Each row is a point on a tangle of strands that fork, close into loops and nearly touch. The rows are in no order.
Points whose rows are less than 58.4 apart are linked; no others are.
dolo: [31.2 -7.9 -11.9 -1.6 6.2 12.5 -3.0 50.5 -5.6 -10.6 13.8 -13.2 10.1 2.8 -12.6 15.9 -6.3 65.8 27.3 -16.2 -15.9]
Savi: [4.2 -9.5 20.0 2.9 5.8 -0.6 4.6 -15.4 2.6 7.2 6.8 0.1 14.9 -5.1 1.7 -6.9 -10.7 -25.0 -32.7 -14.2 -6.2]
fusel: [0.5 2.9 -0.5 5.2 -6.9 -9.2 -2.3 -19.9 7.4 29.1 20.9 -10.6 -13.3 15.5 -16.5 11.4 -13.5 -35.2 -28.4 -3.2 14.3]
dab: [-12.3 30.7 23.7 34.4 2.2 23.8 10.7 -33.4 -8.4 25.8 12.6 -0.5 -16.7 -1.6 13.2 -26.3 15.5 -19.6 20.4 0.1 -10.3]
bis: [-6.4 16.1 -18.0 -0.4 3.4 11.8 -1.7 10.6 -9.2 20.4 -18.0 37.7 -19.5 -21.0 13.7 2.3 5.7 12.4 7.0 21.1 12.2]
pidat: [-2.4 10.0 19.9 6.1 2.8 6.8 5.4 -2.4 -6.1 17.5 -1.3 11.8 12.5 -6.1 17.5 4.1 -10.5 3.2 -24.2 -11.6 -7.9]
bofom: [20.6 -6.6 1.6 -14.9 17.2 16.6 -8.3 28.5 6.5 23.2 16.6 5.8 -7.9 -10.8 -16.9 28.5 -37.5 0.9 -41.4 -0.1 -21.0]
Keko: [-0.9 -3.0 22.5 19.9 6.5 -5.7 -7.3 -1.1 33.8 -1.7 27.6 -40.8 -23.8 26.1 17.3 4.0 2.9 -33.8 2.3 11.0 6.6]
rul: [9.2 5.9 -19.9 -3.5 7.8 24.6 -2.6 32.9 -12.9 14.3 -11.8 35.2 -10.7 -27.4 -0.3 10.0 -6.9 22.5 5.8 17.4 -1.1]
botig: [-7.4 16.8 24.6 19.6 -3.1 1.0 -1.3 4.1 -6.7 15.2 8.8 -6.3 2.4 1.5 22.2 4.8 6.4 2.6 -6.2 -10.5 0.2]
fur: [-6.9 2.3 -24.9 -17.4 -24.5 -20.4 -9.3 11.1 6.0 -32.9 -10.3 -24.4 -21.0 4.7 1.7 -1.4 47.2 -11.2 27.1 16.9 24.4]
segib: [32.0 -7.3 -6.5 -12.0 5.5 13.9 -6.7 40.6 -1.2 16.8 15.2 4.9 8.0 -15.6 -32.3 28.1 -29.4 13.7 -26.8 -5.8 -15.0]
tevem: [14.7 9.5 -12.2 3.3 -1.6 10.8 -5.3 49.4 -2.1 6.7 -5.1 7.9 -19.5 -12.9 4.1 27.1 8.5 22.5 13.1 17.0 8.4]
rubi: [-2.2 -1.4 2.9 7.4 -8.3 -14.7 -2.4 -40.4 12.0 18.2 24.5 -18.8 -2.6 13.6 -19.7 -6.1 -3.7 -48.3 -17.3 -8.3 7.6]
volev: [-14.3 -7.7 -1.6 -19.0 -1.7 -9.4 15.8 -33.0 -2.3 -5.7 -16.4 7.2 10.2 -6.4 16.3 -15.9 -11.5 20.1 -18.8 -12.7 -11.6]
dele: [-10.3 21.3 32.1 27.4 -1.5 10.0 7.0 -24.8 -14.8 19.1 15.4 -5.4 8.1 1.4 13.7 -19.5 10.6 -18.0 4.3 -17.6 -7.5]
vesi: [15.6 -15.8 -6.7 -5.2 -3.3 -5.9 -9.1 42.0 33.2 -5.7 22.8 -33.2 -21.5 8.7 -2.7 31.3 -14.3 5.9 -5.8 12.1 2.3]
vudi: [-13.3 14.6 -19.7 -1.0 -6.1 5.5 -7.4 0.1 -13.4 -1.9 -23.7 21.8 -22.1 -13.2 13.5 -4.7 33.5 -3.0 22.5 24.5 18.4]
goz: [-7.7 19.0 -0.6 14.3 2.3 15.1 -5.0 -6.4 -9.6 2.0 -11.7 18.6 -6.2 -12.7 16.9 -13.3 38.9 -25.2 23.8 25.6 15.6]
Lom: [-1.7 -10.3 -10.8 -14.6 -23.2 -27.1 -6.8 12.4 10.0 -16.5 10.1 -28.7 13.0 7.2 -12.0 9.7 12.7 -13.5 0.3 -6.2 18.7]
nage: [-14.3 -16.8 4.6 7.3 23.1 -0.4 1.3 -16.4 35.2 -26.1 -1.0 -23.8 -27.7 21.5 28.2 -11.0 16.6 -17.9 17.4 24.0 2.5]
dit: [-0.6 9.4 2.0 8.4 -18.7 -8.5 -6.0 -35.1 -16.5 6.3 9.9 2.2 26.1 -8.0 -32.1 -19.9 20.5 -54.2 0.5 -4.1 13.8]
Tizib: [-4.2 -20.9 6.8 -4.8 8.7 -24.8 3.0 0.6 30.0 3.4 16.8 -30.3 -24.6 26.8 13.1 11.0 -28.4 6.8 -22.8 -2.9 -7.2]
muzof: [-8.1 -13.5 14.1 -0.3 20.6 -8.6 -0.5 -25.4 29.7 10.8 11.6 -11.3 -27.9 34.1 6.8 6.2 -39.0 -18.7 -30.8 4.2 -5.3]
lugu: [15.5 16.0 -10.8 6.2 -10.9 4.8 -10.8 39.3 -2.6 20.2 3.9 10.4 -18.6 -11.4 -1.2 28.5 6.2 -7.3 0.3 16.0 19.9]
bado: [1.2 -18.2 10.8 -9.4 2.9 -13.6 9.1 11.3 -10.0 -23.4 -11.2 -6.0 35.8 -5.8 6.0 -6.1 -1.8 29.2 -7.9 -24.0 -11.2]
fofud: [-0.6 -19.9 -37.5 -24.9 3.7 -1.9 2.2 11.0 3.0 -30.4 -15.8 -5.5 -1.5 -11.6 -4.7 -0.8 17.2 17.2 18.5 13.8 9.4]
Savak: [12.3 -25.6 -36.5 -26.8 5.9 1.5 -0.6 13.0 1.5 -29.2 -12.4 3.0 23.9 -22.4 -30.3 -3.3 6.7 8.8 6.3 9.5 5.3]
rilod: [30.0 -17.6 -14.6 -9.8 8.0 10.0 2.8 36.7 -13.4 -20.1 2.6 -9.0 33.2 -2.8 -28.3 4.3 -7.8 57.6 28.7 -26.0 -19.6]
Mone: [9.8 6.6 -4.4 4.2 -30.8 -9.9 -12.7 -9.5 -2.4 10.5 16.9 -1.0 21.2 -7.8 -30.3 6.6 11.7 -54.0 -9.8 4.8 26.6]
mip: [-15.0 -12.4 21.7 7.2 35.6 5.5 0.0 -34.1 35.0 -2.4 2.9 0.1 -34.6 41.5 13.9 4.6 -33.1 -23.1 -15.9 20.3 -7.1]
Git: [6.1 23.6 -3.6 9.3 -10.1 9.9 -17.5 13.4 -6.7 31.7 9.8 23.8 -5.6 -13.9 -7.6 17.2 9.5 -32.4 -6.2 20.0 21.9]
lapon: [-9.4 -9.8 -7.2 2.4 15.8 7.6 7.5 -5.7 13.5 -17.0 -14.2 -4.5 -27.6 -1.0 29.2 -4.2 19.4 0.4 10.2 25.0 4.1]
Lofek: [-21.7 24.0 2.2 -2.3 -15.3 8.0 15.3 -44.9 -12.5 19.2 -24.3 33.6 -1.0 -16.6 28.4 -21.0 -6.2 10.8 2.7 -2.0 -7.4]
zutag: [0.3 7.3 -0.5 -5.4 -11.7 -10.0 -1.3 30.1 -36.0 -14.6 -24.3 15.2 37.7 3.9 -27.2 9.4 -14.5 57.2 23.9 -29.6 -7.2]
Lazot: [-8.1 20.8 21.8 9.1 -7.1 2.0 1.3 15.3 -28.0 -6.3 -28.1 27.1 26.3 -8.2 20.5 -2.9 -1.5 41.7 9.1 -15.8 -8.7]
fase: [11.0 -4.7 -2.5 1.8 -0.7 -3.7 5.1 42.6 -5.8 -12.0 3.2 -9.1 0.6 3.2 13.2 14.6 0.3 54.4 15.5 -11.5 -9.7]
gavi: [9.6 -10.8 41.7 15.1 14.4 12.6 8.9 -17.0 1.4 4.2 2.7 8.6 30.5 -14.3 12.0 -22.3 -4.0 -33.3 -30.0 -13.3 -18.6]
zuzen: [-15.0 22.1 9.9 4.1 -12.0 -1.7 -1.4 10.1 -27.1 -10.4 -27.4 20.9 3.5 -5.2 28.4 -5.7 17.5 41.4 20.8 -6.9 0.0]
pata: [13.1 -27.9 -7.2 -14.9 14.5 4.5 4.3 4.5 -6.7 -23.4 -13.1 16.4 40.0 -30.7 -14.0 -9.9 4.7 -6.9 -11.1 6.7 -4.2]
ribur: [-1.2 -2.4 6.5 4.0 11.1 -1.2 -5.0 -23.5 19.4 28.3 19.6 -1.4 -25.7 23.6 -9.5 15.1 -33.3 -37.4 -33.4 10.7 0.6]
Rog: [-20.2 25.1 14.4 6.9 -14.3 -4.2 6.1 -17.9 -17.6 -1.3 -15.8 7.1 -8.5 4.4 36.4 -11.7 19.7 23.9 17.8 -11.8 -1.8]
Mis: [-18.0 6.4 -16.2 -6.5 -5.1 -4.9 -4.2 -41.7 -8.4 -5.6 -6.6 -3.1 -1.5 0.3 -3.9 -26.8 31.4 -29.0 14.5 10.0 8.3]
noz: [-14.0 29.6 16.7 22.9 -0.1 20.3 1.8 -17.5 -12.0 8.6 -4.4 8.5 -12.2 -4.8 25.1 -22.5 36.7 -15.0 33.6 9.7 6.8]
Tebok: [-23.1 37.3 17.5 8.0 -23.5 5.4 14.6 -41.6 -23.4 10.6 -21.5 12.1 -4.4 -2.5 33.6 -25.5 10.1 16.7 20.8 -11.2 -10.0]
kur: [3.4 -12.4 13.9 -4.1 3.1 -2.3 11.8 19.9 -20.1 -29.6 -18.2 7.7 46.0 -4.6 4.2 -11.4 -14.5 51.7 -0.4 -34.0 -24.4]
beko: [1.6 -10.1 11.9 18.2 6.4 -7.1 0.7 -46.9 18.7 8.3 29.1 -24.0 -2.3 16.4 -26.3 -17.9 -10.1 -63.7 -13.6 -0.5 -0.1]
nozit: [0.3 -10.7 15.4 2.4 0.0 -13.8 -2.5 30.8 2.9 -24.8 10.5 -21.8 20.5 5.5 24.1 4.6 9.1 31.8 -0.9 -10.9 -11.0]
lok: [9.1 -16.1 4.0 -11.2 19.7 10.9 10.5 6.1 11.2 7.4 -0.9 5.5 0.6 -9.6 -0.4 9.5 -38.7 12.6 -41.1 -3.9 -23.4]
dono: [7.3 10.3 -13.8 -6.2 -16.2 -6.3 -3.2 36.5 -30.4 -0.9 -14.0 17.1 15.4 -1.1 -28.1 17.1 -6.6 44.0 21.4 -21.5 4.9]
Zadi: [28.0 -7.0 0.5 0.7 0.4 4.7 -3.3 39.4 -26.4 -19.5 -17.1 6.4 49.3 4.8 -47.3 6.6 -15.8 55.5 30.7 -37.4 -18.4]
lat: [-14.8 19.2 -8.2 2.2 -15.7 -4.9 -3.7 -48.0 -28.7 6.9 1.0 12.0 20.2 -7.8 -23.8 -32.2 28.4 -38.9 12.6 -6.9 9.5]
mudam: [-17.2 2.1 -10.4 3.6 6.7 -0.1 4.5 -56.0 4.3 2.0 3.5 -4.8 -14.5 8.8 -15.0 -31.0 14.0 -43.1 8.4 14.8 7.0]
venib: [6.1 5.6 0.6 -1.3 -31.0 -18.6 -8.4 1.8 1.4 4.5 16.5 -20.2 18.5 1.1 -23.7 8.1 8.8 -40.5 -6.9 -13.0 23.4]
nunu: [-9.2 -3.6 -24.3 -19.7 -12.1 -15.7 -4.4 13.2 -1.1 -28.4 -16.4 -13.6 -15.4 1.6 11.1 -0.8 33.8 21.9 22.0 4.0 10.9]
detum: [-5.9 -6.3 1.4 15.4 18.9 9.4 -1.0 -61.3 19.0 5.3 19.0 -0.3 -21.0 19.6 -24.1 -18.0 -11.4 -59.4 -0.3 23.6 1.0]
nek: [-4.6 -12.9 14.0 12.4 10.1 -5.6 -3.4 -6.7 39.3 -20.7 15.3 -37.1 -18.4 24.8 22.5 -7.3 17.2 -33.9 15.2 19.4 8.8]
Zufi: [-14.2 4.7 -14.9 -0.5 9.4 8.0 8.4 -12.2 6.7 -11.8 -32.1 16.6 -37.6 -3.7 26.7 -12.4 20.8 11.2 15.7 30.5 4.1]
daso: [-7.6 -20.4 -4.6 -15.0 -4.2 -29.0 4.1 -8.1 13.3 4.6 9.9 -18.4 -6.7 15.9 3.4 5.7 -19.5 7.2 -25.3 -16.2 -2.7]
Kirev: [-21.4 5.5 -8.7 -21.0 -15.0 -3.3 17.8 -40.4 -12.4 2.7 -26.6 24.3 0.7 -11.7 12.3 -17.7 -10.0 19.4 -8.0 -7.5 -6.4]
noreg: [18.2 -22.5 -7.3 -9.4 4.8 -9.9 -0.8 49.0 29.2 -13.3 26.8 -39.8 -15.1 16.4 7.4 18.3 -14.0 36.0 1.8 -2.6 -16.6]
zok: [34.7 -6.2 -25.2 -16.5 5.1 22.6 -7.5 42.0 -7.5 16.7 12.5 7.4 5.5 -15.6 -42.4 29.3 -23.4 26.3 -5.1 -9.1 -7.9]
turup: [-7.1 -24.3 -15.0 -24.3 -11.8 -40.4 -0.6 5.7 12.4 -6.5 8.3 -29.8 5.6 12.1 -10.1 3.1 -7.8 6.8 -16.6 -19.1 7.0]
gutu: [-12.6 -3.8 6.5 14.7 28.5 12.7 2.6 -45.4 23.0 2.9 5.0 4.2 -31.8 21.8 3.6 -6.8 -13.9 -42.0 -3.4 30.9 2.2]
ruk: [-9.3 16.3 -6.5 9.0 4.2 14.2 -4.3 -6.6 0.7 28.5 -3.5 26.2 -25.9 -9.5 8.4 5.4 0.7 -17.4 -7.7 24.8 10.6]
potif: [9.0 -4.5 8.5 4.0 1.8 -4.1 -11.0 28.0 33.3 0.5 22.1 -28.8 -24.1 17.1 10.6 25.8 -7.4 -19.8 -11.7 16.0 7.5]
gofez: [3.6 -17.5 -2.3 -7.3 12.9 -0.4 2.9 -5.9 1.6 -4.6 -3.2 10.8 20.3 -17.6 -8.1 -4.2 -4.4 -25.0 -26.5 2.6 -1.9]
bem: [25.6 3.7 -21.7 -9.9 -9.5 7.9 -5.8 45.8 -22.9 13.4 3.9 16.2 15.4 -10.8 -41.8 27.2 -18.3 42.4 8.0 -19.9 -0.2]
Kogal: [-0.9 3.8 22.3 1.1 0.5 12.8 8.4 16.5 -26.5 -15.5 -28.1 31.1 42.6 -14.5 12.6 -8.4 -12.9 43.1 6.7 -18.6 -17.3]

A fork is a point with three links, a tip a point with one. Leave the first point through the second and follow the links. Name the first fork or tip that comes.
gofez; pata: fur
Tizib; daso: detum
nek; nage: vudi
Zufi; lapon: noreg
kur; Kogal: volev
fase; dolo: lok
Lom; turup: muzof
fur; nunu: Savi

How many points has the smallest loop of links through each point below? Write none if it is on no loop.
ruk: 6
detum: 8
turup: 14
pidat: none

A piece is all that can be reached along the links. How many separate loops has the piece of each point below (a circle has one, a figure eight two, a Y none), and how many tips (points with one link)?
zutag: loops 0, tips 2
lat: loops 2, tips 0
vudi: loops 1, tips 3

Name the points in between on the shortest way along the links from the first point to the second, in order.
gofez; dele: Savi, pidat, botig
botig; potif: dele, dab, noz, goz, vudi, Zufi, lapon, nage, nek, Keko
kur; bofom: bado, nozit, fase, dolo, rilod, Zadi, zutag, dono, bem, zok, segib
lat; Lom: dit, Mone, venib
dit; rubi: lat, Mis, mudam, detum, beko
volev; dolo: Kirev, Lofek, Tebok, Rog, zuzen, Lazot, Kogal, kur, bado, nozit, fase
